A landscape with many valleys, sampled at points; each row gives a point and its height.
A ball rolls from a point to whichever of its 3 nearest points has the largest drop for the distance, and stops where none of them is lower. Distance is the straight distance between rows; heights are no part of it.
kud (h 83.1): [158 129 127 169 131 137 154 132 176 142 133 127 147 174 136 178 102 106
 206 158 111 130 145 169 109 154 124 103 143 189 162 149 148]
gini (h 55.5): [144 174 178  84 142 128 125 118 109 167 125 124 169 173 147 123 136 133
  57 126 132 145 139  82 135 129 128 133 121 139  61 163 158]
miv (h 48.1): [112  89 115  98 158 134 119 149 165 166 178 146 127 133 143  97 171 141
 168 158 125 140 125 135 117 134 118 139 110  67 140  69 107]
kopib (h 61.8): [163 137 109 148  86 109 157  69  97  97 113 171 129 149 120 140 147  93
 154 133 125 116 111 136  86 134 129  96 158 180 125 160 144]
solet (h 75.4): [104 108  89 139 159 141 117  92 147 131 157 153 189 119 135 100 134 158
 124 149  65 101 149 141 129  87 125 150 151 102 146  81  81]
zube (h 49.0): [137 138 148 101 142 129 130 132 172 114 108 113 120 126 152 117 136 148
 107 111 197 164 133 131 149 141  84 155 124 117 120 121 166]
Mipo (h 80.7): [150 121 135 117 132 150 192 101 175 161 129 138 161 192 140 177  99  98
 211 178 124 136 156 159 123 187 119  99 132 167 149 155 129]
nabar (h 44.6): [111 118  83 121  86 152  84 139 179 172 136 136 114 123 127 115 177  47
 146 154 121  97 102 119 140 152 197 162  91  86 141 164  76]
vuda (h 47.2): [122 111 119 105 134 137 135  64 122 172 136 125 100 150 143  91 201 114
 137 149 130 171 125  66 121 113 118 168 114  67  95 132 145]
ral (h 54.3): [160 132 104 152  43  89 121 105 118 111 130 181  88 140 146 128 185  62
 106  74 143 116 106 136 148 131 153  89  94 149 138 162  91]
Rabiz (h 76.0): [120 144 138 172  93 126 126  88 142  77 127 168 136 129 151 162 123 106
 188 121 124 124  99 134  59 133 157  84 145 156 193 124 110]
Sadag (h 59.6): [ 84 143  87  91 127 144 110 164 104 107 136 109 110  76 111  57 119 164
 144  88 152  99 119 104 169 129  86 124 145 114  97 118 130]
detu (h 55.3): [ 64 124  66 128 112 150 109 160  69 122 123  83  95 133  68  54 155 142
 149 114 122  81 158  95 148 117 123 137 151 116  96 119 128]
Gep (h 40.3): [119 123  66 121 101 133 132 124 149 139 149 166  82 107 121 123 165  33
 161 115 149 119 126 132 142 177 198 148  92 105 149 159  77]
lavi (h 55.6): [112 107 119 104 102 141 105 129 118 111 123 117  77 100 137  62 145 150
 120  84 183 173 130  67 162  95 120 144  85  81  90 144 152]
zusa (h 50.8): [121 125  71 126 118 101 152 158 178 151 182 157 116 123 128 141 101  73
 180 154 119 124 108 190 134 173 199 111  99 103 187 134  85]
nopa (h 58.1): [102 105 138 187 159 173 160 186  91 115 161 119 154 117  94 144  20 157
 152 124 128 122 125 148 127  97 127 114 120 124 151  77 121]
dalub (h 62.7): [138  79  79 167  95 110 123 118  65 112 138 142  74 169 104 133 187  42
 149 131 104 120 140 104 120 174 178 135 110  76 101 135  82]
tor (h 54.1): [ 49 151 104  99 109 130 108 129  77 110 113  76 133 145 107  93 125 130
  94 103 140 128 150  64 151 104 104 140 112 110  63 132 147]
vave (h 51.1): [137  71 161 155 126 142 129 176 110 174 164 115 159 149 128 164 103 130
 136 156 139 144 148 154 162 117  92 139 108 114 142  74 121]
legud (h 68.3): [ 97 139  65 147 107 158 125 135  87  79 101 136 116 107  89  77 116 113
 142  76  81  89 113 124 113 120 169 137 148 120 105 108  50]
Naz (h 62.5): [ 73 139 120 167 119 124 123 118 127  82 142 124 148 101 121 131  92 129
 118 102  88 108 134 144 131 105 130 147 128 136 150  90  94]
bidul (h 59.3): [116 138 118 106  91 118 148  85  49  93 119 156 120 175  89 150 131  99
 111 131 138 156 159  70  97 143 118 140 122 138  76 152 152]
labof (h 52.5): [151 188 140 133 131 110 133 122 160 141 111 137 140 139 151 147 149 121
 101 155 141 174 157 122 127 138 108 127 132 174 143 162 173]
piruv (h 43.1): [176  96 197 142 159 109 106 168 130 158 120  90 163  97 130 141 112 195
  98 105 158 161 128 151 149 122  84 165 101 131 108 114 164]
Muf (h 48.6): [138 199 174 147 104 139 139 150 143 132  95 114 166 119 139 156  92 120
  51 156 177 151 117  97 120 146 134 138 112 154 130 160 154]
varu (h 47.9): [ 99 137  84 109 130 124 113 120 107 123 103  93  93 128 139  69 139 159
 135 116 143 125 157  79 148  90 122 146 143  81  73 145 116]
Pifi (h 47.8): [192  96 199  93 184  78 118 173 149 187 129  87 135 111 126 186 125 143
 125  98 158 130 128 142 134 143 123 147  64 147 135 129 161]
Bisef (h 73.7): [120 118  96 151  79 117 129  60  80 104 114 166  93 143 133 155 145  77
 135 117 112 144 100 111 112 132 161  87 144 140 114 147 119]
bebab (h 73.1): [111 151 143 190 113  98 129 133 101  84 136 148 113  98 120  97  72 134
 115  88 127 110 135 137 121 131 143 132 150 148 155 127 117]
terap (h 34.9): [163  68 146  81 193 121 127 155  88 152 122 119 110  80 127 105  99 178
  98 106 153 125 134 174 147 138  91 128 106 129 112  82 120]
viz (h 58.0): [145  98 105 107 143 114 115 150 165 175 150 132 128 102 118 137 169 139
 205 157 146 165 115 169 131 160 115 122  78 114 166 102 139]
Biku (h 40.1): [112  73 148 107 148 150 134 177 120 155 133  92 114  95 113  89  75 179
 120 124 157 120 141 166 164 128 109 134 140 119 122  72 136]
gena (h 39.5): [147 114 116  54 135 120 135 112 125 121 114 110  62 134 130  96 193 123
 130  92 180 151 125  86 145 148  63 143  81 118 114 172 167]
zusig (h 55.0): [107 118 124 159 148 135 132 128 156 113 177 171 153 169 128 171 140 151
 181 139 100 119 119 181 102 115 131 105 124 124 166  74 110]
lovi (h 38.8): [121  91 104  90 150 117  87 119 186 175 156 140 118 108 145  94 205 132
 189 165 138 107  70 150 131 140 112 168  98  62 146 113 108]
Muku (h 45.0): [130 126 153 125 117 128 126 170 115 122 122  99 129  67 126 107  91 185
 110 104 184 118 121 165 189 114  88 135 127 143 130 101 127]
sugub (h 54.7): [142 111 142  41 123 122  83 101  82 146 121 134 112 177 120  99 159 156
  74  96 156 141 157  71 128 100  95 146 107  89  73 128 175]
vuf (h 65.1): [ 95 159 143 153  97 133 121  95  80  94  82 127 110 140 116 133 107 123
  93  59 142 137 109  91 106 118 118 113 121 131  83 143 114]
Kif (h 48.4): [165  91 218 128 192 138  96 204  78 183 136  71 149 109 117 142 134 163
 122 121 115 144 132 148 125 100 127 123 163 163 102  99 176]
bofam (h 79.3): [ 85 141  63 147 123 119 153 104  84  99 120 124 124 121 116  82 160 156
 124  80 102 139 138  81 131 123 144 149 163 111 104 109 110]
Kugim (h 68.1): [135 168 102 144 114 118 134 131 172 112 140 143 142 121 127 149  96 127
 171 169 143 134 143 147 124 144 138 151 112 108 194 112 146]
Lurab (h 65.0): [160 169 140 135 114 129 144  95 128 115 106 135 123 147 149 157  73 123
 135 134 142 130 139 121  98 127 114 123 140 165 136 176 144]
dodeg (h 29.5): [110 158 184 163 126 121  94 105 121  66  94 128 129 128 140 144 107 182
 107  79 136  96  88 134  96  74 111 110 136 152 144 117 111]
lova (h 91.4): [128 124 161 164 180 152 159 152 167 147 139 151 173 216 140 249 101 118
 208 171  84 131 140 129 117 178 101  65 114 164 158 165 145]
lib (h 59.1): [193 186 199  72 158 125 145 142 151 175 114 108 166 133 168 181 128 147
 111 168 111 116 142 111 107 125 137 122 145 189 103 178 169]
lera (h 44.3): [150 158  91  97 122 127 145  93 168 122 135 143 101 125 132 136 154  78
 174 158 155 161 132 129 168 175 144 120 116 117 119 164 175]
Zugog (h 71.3): [142 185 198 127 125 119 116 126 133 120  94 130 181 125 165 185  82 181
  33 127 100 121 109 100  98 126 107 130 137 155 132 154 121]
nese (h 31.3): [138 118 118  51 167 152 136 193  97 110 123 123  99  72  94  86 113 199
 109  89 133  61 116 168 174 170  98 126 138 161 145  91 117]
mefo (h 55.4): [124 115  89  67 111 100 123  99  82 136 150 121 120 191 121 103 175 119
  88 180 143 198 148  82 123 138  79 141 131  73  56 160 178]
Seb (h 61.5): [ 65 184 157 137  98 143 132 105  98  99  89  92 130 119 120  99 106 112
  57  70 151 146 148  81 109 109 130 140 116 130  88 137 118]
koro (h 46.4): [ 95 128 172 163 157 127 100 138 120  92 102 146 162 122 132 117  76 196
  80 129 100  83 127 136  87  84 112 101 175 150 134  66  78]
diz (h 83.3): [147 112  94 140  85 105 102 100  53  97 106 145  47 155 126 107 171  77
 128  95 109 147 115 117  99 133 180  96 118 129  82 144 116]
Fol (h 51.4): [127 147  95 121 138 142 115 120 153 121 156 130 154 131 139 125 161 119
 155 140 117 161 171 144 147 144 144 147 146 136 146  93 133]
Loke (h 45.9): [178  83 184 173 180 161 142 218 110 170 153 103 169 118 111 140  72 158
 102 120 157 143 138 169 164 104 107 130 144 141 149  98 122]
mol (h 68.2): [157 167 198 131 130 120 148 145 143 123  62 117 145 163 162 179  88 155
  73 162 145  97 123 125 105 118 125 124 125 200 176 169 128]
Rotav (h 70.9): [ 94 137 107 146  99 107 138  91  92 107 115 168 129 122 133 130 153 134
 147 108 105 134 122 124 117  74 153 108 144 126 121 114  96]
sunip (h 42.3): [171 182 183 151 165 128 135 170 158 143 116 103 153 119 149 149 115 138
  49 134 142 140 146 128 133 108 145 104 132 143 121 168 164]
Noli (h 86.0): [157 109 125 153 137 133 181  73 154 117 132 136 156 171 131 177 125  90
 205 143 111  79 114 170 115 175 140  91 152 158 171 144 149]
dulen (h 57.7): [193 170 148  89 151 117 157 101 182 163 104 109 167 164 127 149 137 122
  94 178 120 138 150 133 116 162 113 133 159 190 130 174 180]
lop (h 39.8): [171 116 131  90 199 112 106 166 133 177 137  82 130  89 125 111 143 204
 108 134 141 136 155 196 139  81 116 112 145 150 125  94 127]
moto (h 59.5): [122 143  72 152 114 125 110 108 128 125 109 136 130  92 112 100 131 130
 151  94 104 127 156 135 139 120 164 115 125  92 118 117  89]
Dopam (h 74.8): [162 139 132 133 135 133 167  72 173 129 127 134 135 149 156 156  88 105
 178 167 136 128 145 142  98 143 125  84 138 156 159 158 166]
gez (h 40.6): [162 111 208 150 180 132 112 208 116 184 165 100 140 137 130 171  94 154
 102 122 114 172 147 141 126 116 107 108 114 142 123 117 147]
pifeg (h 49.8): [130 126 123 120  98  99 161  55 112 101 114 172 135 133 124 145 181  79
 125 172 118 134 132 103  83 142 131 129 153 119 110 154 154]
fabid (h 69.8): [108 132 136 141 146 120 151 118 187 130 155 181 147 160 113 173 137 107
 201 173  91 129 124 142  99 170 137 113 140 146 175 114 109]
kepu (h 51.3): [127 134 162 168  80  93  89 112 147  75 116 172  89 133 126 150 100 107
 114 110 138 112  84 132  82  90 119  93 139 176 145 143 136]
nus (h 20.1): [117 139 115 106 142 100 158  67 164 119 143 162 171 140 149 158 175 147
 117 162  91 135 143 117  96 153 144 146 163 137 160 123 142]
fel (h 58.6): [ 70 132  96 118 102 152 128 200  90 109 131 113  92  68 112  38 126 145
 124 110 161  99 153  95 182 137 129 143 139 127  82 120 124]
kori (h 33.8): [136 148  85 117  91 146 147 118 125 136 146 151  88 123 126 107 122  44
 155 151 146 139 125 124 162 154 179 116 109 119 137 164 129]
kug (h 56.7): [107 162 155 141 100 126 132 155 137 129 118  94  99  93 150 119  98 124
  82  99 185 133 128  82 136 127 110 153 118 132 147 128 177]
koli (h 36.0): [118 129  92  94 116 119 126  80 148 122 148 153 171 123 140 121 193  85
 147 154 113 139 111 129 121 154 141 140 140  86 144 127 150]
Nug (h 39.4): [115  79 117 101 157 131 125 168 172 113 122 127  87  78 141  90 157 161
 142 103 127 115 115 167 128 113  92 133 106 115 106 104 112]
bokis (h 61.7): [152 112 132  93 150  98 123 150 156 145 118 132 103  96 126 135 179 152
 159 146 163 151 121 162 137 183  93 142  56  93 145  98 160]
sini (h 66.4): [126 123  69 124 110 102 158  76  73 128 131 140 105 160 132 129 191  55
 134 138  95 147 106  90 129 163 159 117 122  88  98 148 109]
fogi (h 27.7): [173 123 175 125 180 111  97 183 151 186 159 116 208 120 131 146 128 193
 110 154  87 151 155 153 113  96 154 110 160 145  82 110 150]
Nov (h 60.1): [146 160 159 116 147 114 135 120 190 154 154 128 151 159 131 192 113 125
 137 157 114 149 162 130  92 156 110 123 173 164 167 124 152]
Fulo (h 80.4): [113 124 105 150  65 107 143  85  57  96  98 129  89 158 103 123 139  68
 103  97 125 131 108 115 103 110 165 125  87 114  81 136 101]
tuvi (h 61.3): [116 177 146 149  94 135 165 124 137 100  80 127 106 130 141 133  75  96
 115 145 177 128 110  86 122 140 134 108 110 163 133 170 161]
gofov (h 63.6): [135 110  80 127  91 134 132 128 127 151 134 139  75 139 122 103 172  52
 150 123 152 159 118  97 158 149 176 148  88  70  82 173 165]
vepez (h 54.9): [156 104  96 119 107 133 165  86 144 116 131 155 140 147 131 109 154  82
 156 160 129 108 133 122 119 193 122 121 119 150 100 157 154]
muvas (h 44.9): [122 124  85 127  89 131 123 109 110 118 127 146  83 112 123 126 164  46
 114 107 112 128 115 136 125 123 207 131  99 138 156 158  96]
biri (h 56.8): [ 95 156 110 107 149 165 137 130 134 112 117  96 147 103 117  92 101 186
  81 126  98 117 172 113 133 123  85 142 154 120  92 131 114]
lof (h 39.3): [116 138 131 120 108 123 133  83 109  86 111 141 144 139 141 137 150 100
 120 143 113 157 135 110  96 124 108 138 153 120 154 132 134]
Zor (h 51.5): [108  82 137 196  99 110 120 174 140 105 160 172 122 151 108 170  97 125
 164 124  97 132  65 167 123 110 161  96 130 127 198  69  83]
pabo (h 61.6): [222 113 161 150 159  98 110 200 175 191 160 106 174 155 134 218 154 152
 138 132 138 157 164 110 126 139  87 109 143 177 132 137 177]
Sak (h 28.3): [106 127  86 114 156 143 129 140 150 106 175 115 145  89 107 110 109 129
 177 151 119 127 138 151 144 109 138 147 102  93 135 120 104]
zez (h 34.0): [140  93 101  32 206 159 162 160 131 150 127 120 111  79  95 113 104 185
 106 121 120  89 125 191 123 169 106 177  73 122 149 114 115]
zipel (h 66.5): [124 129 141 182  62  90  82 108 161 116 140 162 118 143 163 141 136  91
 167 127 133 114 101 158 100  64 152 107 166 148 158 107 117]
Feb (h 15.6): [111  73 140 165 131 155 131 163 135 137 168 167 171 161  97 174  60 132
 193 148  90 136  99 170 142 143 136 113  99 114 169  92 102]
fosu (h 43.4): [ 91 131 157 165 136 139 151 128 135  93  67  94 169  98 122 111  83 197
  68  92 139  91 136 126 139  84 120 113 128 144 118 102 113]
riko (h 47.3): [102 139 120 131 106 156 123 160 131 126 148 105 130  71  96  83  82 142
 146 119 149 115 138 147 165  92 149 152 105  92 149 114 126]
nim (h 36.8): [130 105 103  35 189 153  95 156  76 129 117  89  94  90 151  67 165 214
  85  67 128 107 111 104 167 136 114 150 141 126  67 124 141]
kiduv (h 72.8): [110 147 137 160  79 108 117  86  81 111 113 153 108 121 136 146 143  99
 122 100 123 145  79 114 123  95 156  95 117 131 105 148 117]
Zaru (h 82.7): [113 142 178 218 102 123 142 162 124 112 134 160 142 139 133 181  49 141
 155  91 126 128  91 171 113  88 130 113 143 173 185  94 116]
tuzir (h 40.2): [160  86 160 154 182 136 112 186 109 155 138  93 154  96 127 134  89 169
  95 146 150 116 150 177 141  92 126 115 170 129 125  81 131]
Dof (h 50.9): [ 80 132  98 161 141 154 133 165 118  92 117 122 149  46 107 100  82 167
 101 106 137  99 135 119 130 113 109 117 159 143 112 109 101]
sek (h 66.2): [118 186 160 156  86 141 144 100 105 108  89  99 107 129 115 124  88  95
  68  95 173 141 104 120 118 116 165 130  89 152 130 173 128]
muga (h 44.2): [157 160 157 104 125 125 106 135 150 148 105 137 151 135 134 143 126 137
  95 141 146 179 152 130 114 124 144 167 138 115 156 140 169]
rezi (h 32.0): [180 126 171 139  83 127 137  91 128  91  82 144 110 169 166 147 142 116
 140 175 167 112  95 154 103 102 105  84 148 197 125 126 141]
bora (h 83.5): [148 120 162 171 120  87 119 137 126 120 140 164 119 197 120 164 105 119
 193  96 146  98  85 153 111 130 110  72 148 164 159 159 140]
mot (h 78.2): [117 154 159 177 117 138 155 141 161 112 126 119 147 136 139 160  44 115
 112 172 150 142 149 144 121 142 108 140 146 144 168 168 118]
sodip (h 51.0): [117 108 120 115 107 134 117 110 134 145 118 110 104  83 131  91 142 131
 166 128 180 139 124 144 175 132 141 152  98  96 139 106 110]
gozig (h 55.8): [122 132  89 105  95 143 137 104 116 123 126 136  81 112 131 105 140  78
 137 143 119 179 150  83 147 144 124 146 110 118  98 165 171]
kiz (h 56.9): [126 143 189 162 142 126 133 167 132  98 103  92 145 105 119 160  30 160
  80  94 140 122 124 119 129 151 122 143 111 142 149 108 122]
ribo (h 36.7): [133 153 180 105 167 116  99 156 142 156 118  69 162 133 139 152 133 171
  74 142 121 158 147 132 116 103 131 145 121 121 123 120 154]
kidi (h 55.7): [ 86 154 106 139 114 145 129 124 102 119 103 108  82 131 131  91 119 105
 105  85 137 150 154 100 168 125 143 148 105 100  80 146 128]
tal (h 80.3): [187 147 124 115 152 148 174  44 166  84 101 139 140 164 155 166 156 103
 152 154 101 112 125 153 104 150 124  98 146 175 108 148 158]
zatub (h 58.2): [164 102 105 126 116 119 160  55  76  92 110 178 118 163 130 140 199  84
 159 155  94 130  97  84 101 153 159 111 125 126  78 166 145]
Lam (h 54.6): [148  77 100  86  95 119 122 114 192 150 155 129  84 119 177  75 182  72
 192 150 158 144 117 114 135 152 112 130  98  94 127 150 154]
vadi (h 55.9): [119 124 125 137  97 160 149 134 146 136 117 112  95  85 146 124 108 118
 141  91 166 167 128 125 155 145 158 135 107  84 162 119 127]
fabin (h 18.3): [101 125  79 121 121 129 119 104 138 142 163 162 140 130 136  97 164 108
 168 172  92 120 116 151  95 130 185 128 115  78 149 103  86]
rirup (h 49.1): [116 139 175 172 156 125 117 174 129 105 112 122 136 119 127 171  49 171
  63 104 141  77 112 160  85 121 114 123 130 148 127  96  96]
sote (h 66.1): [133 128 155 158  72 103 124  76 112 121 110 162  96 148 148 126 156  76
 141 106 165 117  84 135 102  97 153  83 145 201 116 144 146]
Rabal (h 14.0): [103 103  89 100 122 131 113  88 124 146 154 145 141 131 123  63 212  60
 167 170  92  95 115 102 142 124 157 164 124  16 110 172 115]
Domis (h 4.9): [124 133 149 147 117  92 121  89 161 104 132 172 150 173 150 181 171 142
 152 191  92 108 124 139  81 113 131 114 168 159 194 118 119]
mekeb (h 29.8): [131 121 105  91 127 134 125  82 155 155 142 117 115 117 128  76 216  88
 198 148 118 107  82 114 134 132 170 153  94  73 117 142 102]
Pid (h 61.9): [160 173 192 143 146  94 139 178 156 129  90  96 151 144 127 185  57 148
  69 139 182 122 147 120 118 152 109 128 118 188 176 191 135]
sazar (h 34.7): [155 176 162 109 127 139 145  89 119  96  86 148 164 196 145 164 164 132
  94 177 115 122 121 114  76 128  81 108 147 165 116 161 128]
tul (h 54.0): [111 116  78 123  87 148 118 175 131 142 133  98  99  86 104  96 115  65
 155  92 110 112 140 140 182 127 176 140 111  79 127 122  85]
fara (h 33.3): [147 160 165  99 160 124  96 163 145 165 156 133 190 116 143 150 159 198
  74 141  91 131 167 126 107  95 118 110 189 132 125 107 141]
miz (h 43.3): [176 121 139  78 123 108 136 117 163 150 121 104 104 106 155 124 152 129
 140 131 194 158 160 119 135 153 109 132  99 153 137 159 205]
sen (h 34.4): [147  93 109  16 192 129 137 100 106 137 116 125  85  89 123  91 171 180
 132  81 133  92 113 122 141 153  64 180 116 114 119 131 119]
nabe (h 42.6): [143  85 143  85 201 123 108 162 121 148 141 118 160 107 131 107 168 178
 153 129 137 103 153 176 109 113 100 121 122 116 135  80 107]
pas (h 74.5): [137 127 140 187  54 115 145 147 147 130 116 139  95 171 136 138  95  94
 150 131 169 130 100 160 125 104 147  82 174 207 143 162 149]
Pek (h 49.3): [133 132  91 129 124 129 131 151 148 110 132 132 133  96 109  92 105 101
 157 135  90  78 108 143 136 126 196 138 122  92 130  96  72]
Gim (h 41.1): [ 90 123 100 134 111 131 131  60 131 103 150 165 148 133 138 135 171  79
 145 133  85 127 124 140 117 128 151 138 139 127 152 132 112]
Dep (h 51.2): [151 119  92 100 106 101 145  92 176 171 142 155 100 116 130  89 159  60
 192 180 151 119 110 140 137 175 168 130  97 107 131 194 149]
sipe (h 89.4): [193 130 186 147 170 149 160  88 181 158 107 100 167 196 131 196 100 127
 157 172 123 116 166 157 127 141  91  87 142 183 145 153 174]
Busuz (h 15.0): [131 118 117 137 130 133 135  77 169 102 111 140 152  99 148 146 125 129
 111 115 100 158 127 132 127 102 112 140 141 104 142 126 145]
maguz (h 57.0): [ 81 105  42 165 120 146 107 108 117 166 156 117 110  94 117  63 184 105
 163 114  47  61 122 130 167 138 172 131 136  83 119 104  29]
vune (h 78.9): [145 103 127 112 167 118 137 120 176 181 168 144 161 153 115 181 111 130
 196 199 114 159 140 156 118 177 130 137 121 145 179 144 138]
Gigiz (h 45.8): [117  93  87 100 132 129 102 155 159 148 125 119  88  82 148  68 135 115
 168 100 167 115 104 166 159 118 127 143 118  96 140 109 124]
vepem (h 38.5): [110 172 116  96 160 117  99 106 157 146 136 118 173 143 158 141 153 165
  54 163  79 155 128 126 110 110 108 162 169 136 112 123 136]
zaz (h 35.1): [ 92 115  88 100  99 124 130 105 170 149 144 129 109 105 143  74 173  97
 186 149 108 136  85 147 125 134 136 162 116  71 130 124 118]
gamug (h 77.3): [129 135 141 135 176 121 114  96 135 130 135 142 203 148 127 198 127 188
 119 176  58 121 144 147  92 122 129 132 164 129 173  86 104]
kubul (h 28.1): [117  75  89  81 170 142 124 113 113 124 137 165  85  88 104  59 171 152
 148 112 104  77 115 113 131 127  78 141 116  93 119 113  93]
Vade (h 63.8): [126 115 114 190 104 123  76 127 128  88 149 155 116 159 141 156 153 108
 181 115 111 121  95 161 113 109 141 103 157 138 168  93  75]
mefop (h 52.1): [175 147 171 136 139 120 130 184 146 161 123 105 145 140 108 196  66 121
 112 138 157 143 150 124 126 146 119  97 132 173 136 177 169]
nubo (h 38.4): [133 166 190 128 155 124 117 166 109 143 138  97 185 139 152 133  62 196
  57 121 112  89 141 146 136  93 129 130 141 170 122 111 125]
romed (h 39.0): [118  84  83  81 152 151 110 110 144 124 130 137 135 134 119  80 209 123
 148 163 113 130 122  88 158 121  92 130 126  99  81 105 122]
zanad (h 60.0): [ 67 117  67 147  91 159 101 214 114 133 127 136  84  47  97  45  91 153
 146  98 125  87 120 120 155 146 113 169 150 111 104 109  84]
kope (h 23.5): [137 146 137 134 165 141 114 153 135 171 139 110 177 105 150 127 125 179
  77 142 101 128 180 131 154 110 120 143 161 125 112  80 135]
dapa (h 53.5): [146 127 121  75 124 128 110 130 102 142 151  81  77 177  95  82 169 174
 110 120 140 133 161  82 145 127  98 138 109  96  45 147 162]
ganu (h 93.2): [152 116 110 175  98 122 147 145 140 128 157 156 129 163 121 191  74 119
 165 135 121 112 115 155 104 161 154  99 108 175 196 120 131]
Tav (h 50.5): [121  54 164 186 152 172 146 215  98 142 144 115 152 120 104 130  50 143
 112 137 130 148 134 132 181 122 104 121 136 132 140  81 146]
Dad (h 44.1): [112 144 141 137 125 149 132 125 138 125 149 110 154 105 134 144  92 152
  99 140 119 119 164 134 132 114 128 139 146 121 133 118 134]
Zeka (h 75.2): [ 85 142 148 163 133 135 115 122 112  79 103 140 123 112 108 146  72 125
 119 104 127 153 134 118 111 125 158 143 120 142 129 135 129]
zab (h 23.1): [137 146 155 124 114  95  98  84 141 122 112 160 139 176 160 164 156 138
 128 154 129 117  92 136 112 121 119  97 131 200 172 118 143]
Seba (h 59.9): [126 127 154 168 139 105 158 139 149 137 159 153 166 142 107 197  71 150
 135 136  96 137 119 140 110 128 123 150 135 131 173  99 107]
Zil (h 71.8): [ 78 144  50 154 111 138 144 172  97  85  99 127  90  73  96  91 126 131
 133  86  78  90 149 110 146 102 166 129 170 123 118 118 102]
mas (h 36.9): [129 117 127  52 153 107  93 101 115 108 118 107  87 119 148  70 194 158
 100  50 170 150 133 108 142 129  77 141 127  97 111 136 131]
fogid (h 59.4): [134 131  65 101 127 114 122  62  76 126 128 125 119 177 106 115 176 104
 137 186  87 173 138  53 115 178 154 140 126  62  60 141 165]
kigas (h 74.6): [101 133  56 125 112 142 134  95  74 131 125 105 100 153  72 108 150  44
 139 103  66 106 106 115 120 102 174 139 126  74 115 130  83]
rif (h 60.2): [110 130 146 119  92 139 124 145 101  98 124 109  74  88 136  89 120 125
  94  58 202 164 147 100 164 131 100 126  92 135 125 150 158]
sumon (h 6.4): [140 114 168 158 153 129 134 190 125 153 149 131 145 159 132 204  93 177
 100 143 108 141 156 130 131 118 112 148 131 142 157 113 138]
Rut (h 53.9): [144 139 140  96 140 108 150 116 150 129 107 137 151 134 155 144 137 136
  78 153 139 163 146  84 117 124  88 129 132 133  95 151 169]
dadum (h 52.0): [ 98 102  54 121 128 158 126 150 158 165 163 129 100  75 101  58 161 123
 169 173 130  90  96 166 162 110 145 140 138  93 123 117  70]
buz (h 54.5): [124 199 192 156 145 136 139 140 129  96  98 100 159 110 119 126  69 129
  44  95 151 119 125 106 113  95 113 150 121 167 103 156 110]
Gikef (h 40.4): [147 103  94  57 153 139 102  93 121 140 128 105  84 131 150  61 188 154
 131 104 113 120 132 113 165  94  89 136 155  79 103 105 130]
Kufu (h 63.9): [ 90 145  88 133  98 136 140 104  63 134 120  72  75 174  99  75 147  99
 140 143 123 159 141  64 150 121 174 146  97  61  99 133 140]
Nol (h 63.5): [126 165 155 126 114 112 122  79  54  83  80 106 154 138 103 139 110 133
  65 108 136 126 111  74 111 116 108 148  94 145  67 145 117]
nub (h 52.8): [118 121  89 171  89 122  95 104  73 112 146 132  78 126 114 141 174  45
 106  53 121 123 103 130 147 138 189 112 136 113 128 108  51]
Bafi (h 66.9): [115  79 173 200 131 112 107 157 134 122 159 155 104 181 133 180 112 129
 159 123 127  98  84 187  97 118 125  80 141 121 197 103 111]
dasi (h 49.9): [125  84 185 179 151 165 151 204  91 131 128 100 152  90  98 131  33 188
  81 122 155  83 137 151 144 112  93 122 146 149 148 118 112]
didi (h 52.9): [135  94 179 139 169 163 143 170 139 170 168 131 179 181 113 206 108 168
 141 163  63 167 147 141 134 152 105 117 128 108 155  97 142]
roraz (h 56.5): [125 143 145  98 138 133 117 135 128 121 135 108 154 119 160 101 127 166
  28 110 134 145 145  90 155 123  89 137 142 139  83 116 145]
gek (h 64.6): [ 81 164 133 135 129 147 132 147  62  93  94 115 146 102 123  84  78 127
  71  56 141 121 141  82 145 117 116 132 156 121  64 150 108]

Call two points neighbours if one is among the 3 nearest of the other. Go from one point of each pair to the other, from neighbour to neighbour, staying as low as possible. Name the highest point that can't be avoided.
kori / Feb -> nopa
Rabal / Domis -> koli
sumon / kope -> piruv
Busuz / kori -> nabar
sumon / Domis -> Dad
Sak / kori -> riko
fabin / Rabal -> zaz
nese / kubul -> sen

For each start below, name the point where the ball stops.
sini -> Busuz
Bisef -> Busuz
kud -> kope
Tav -> terap
Mipo -> kope
Noli -> kope
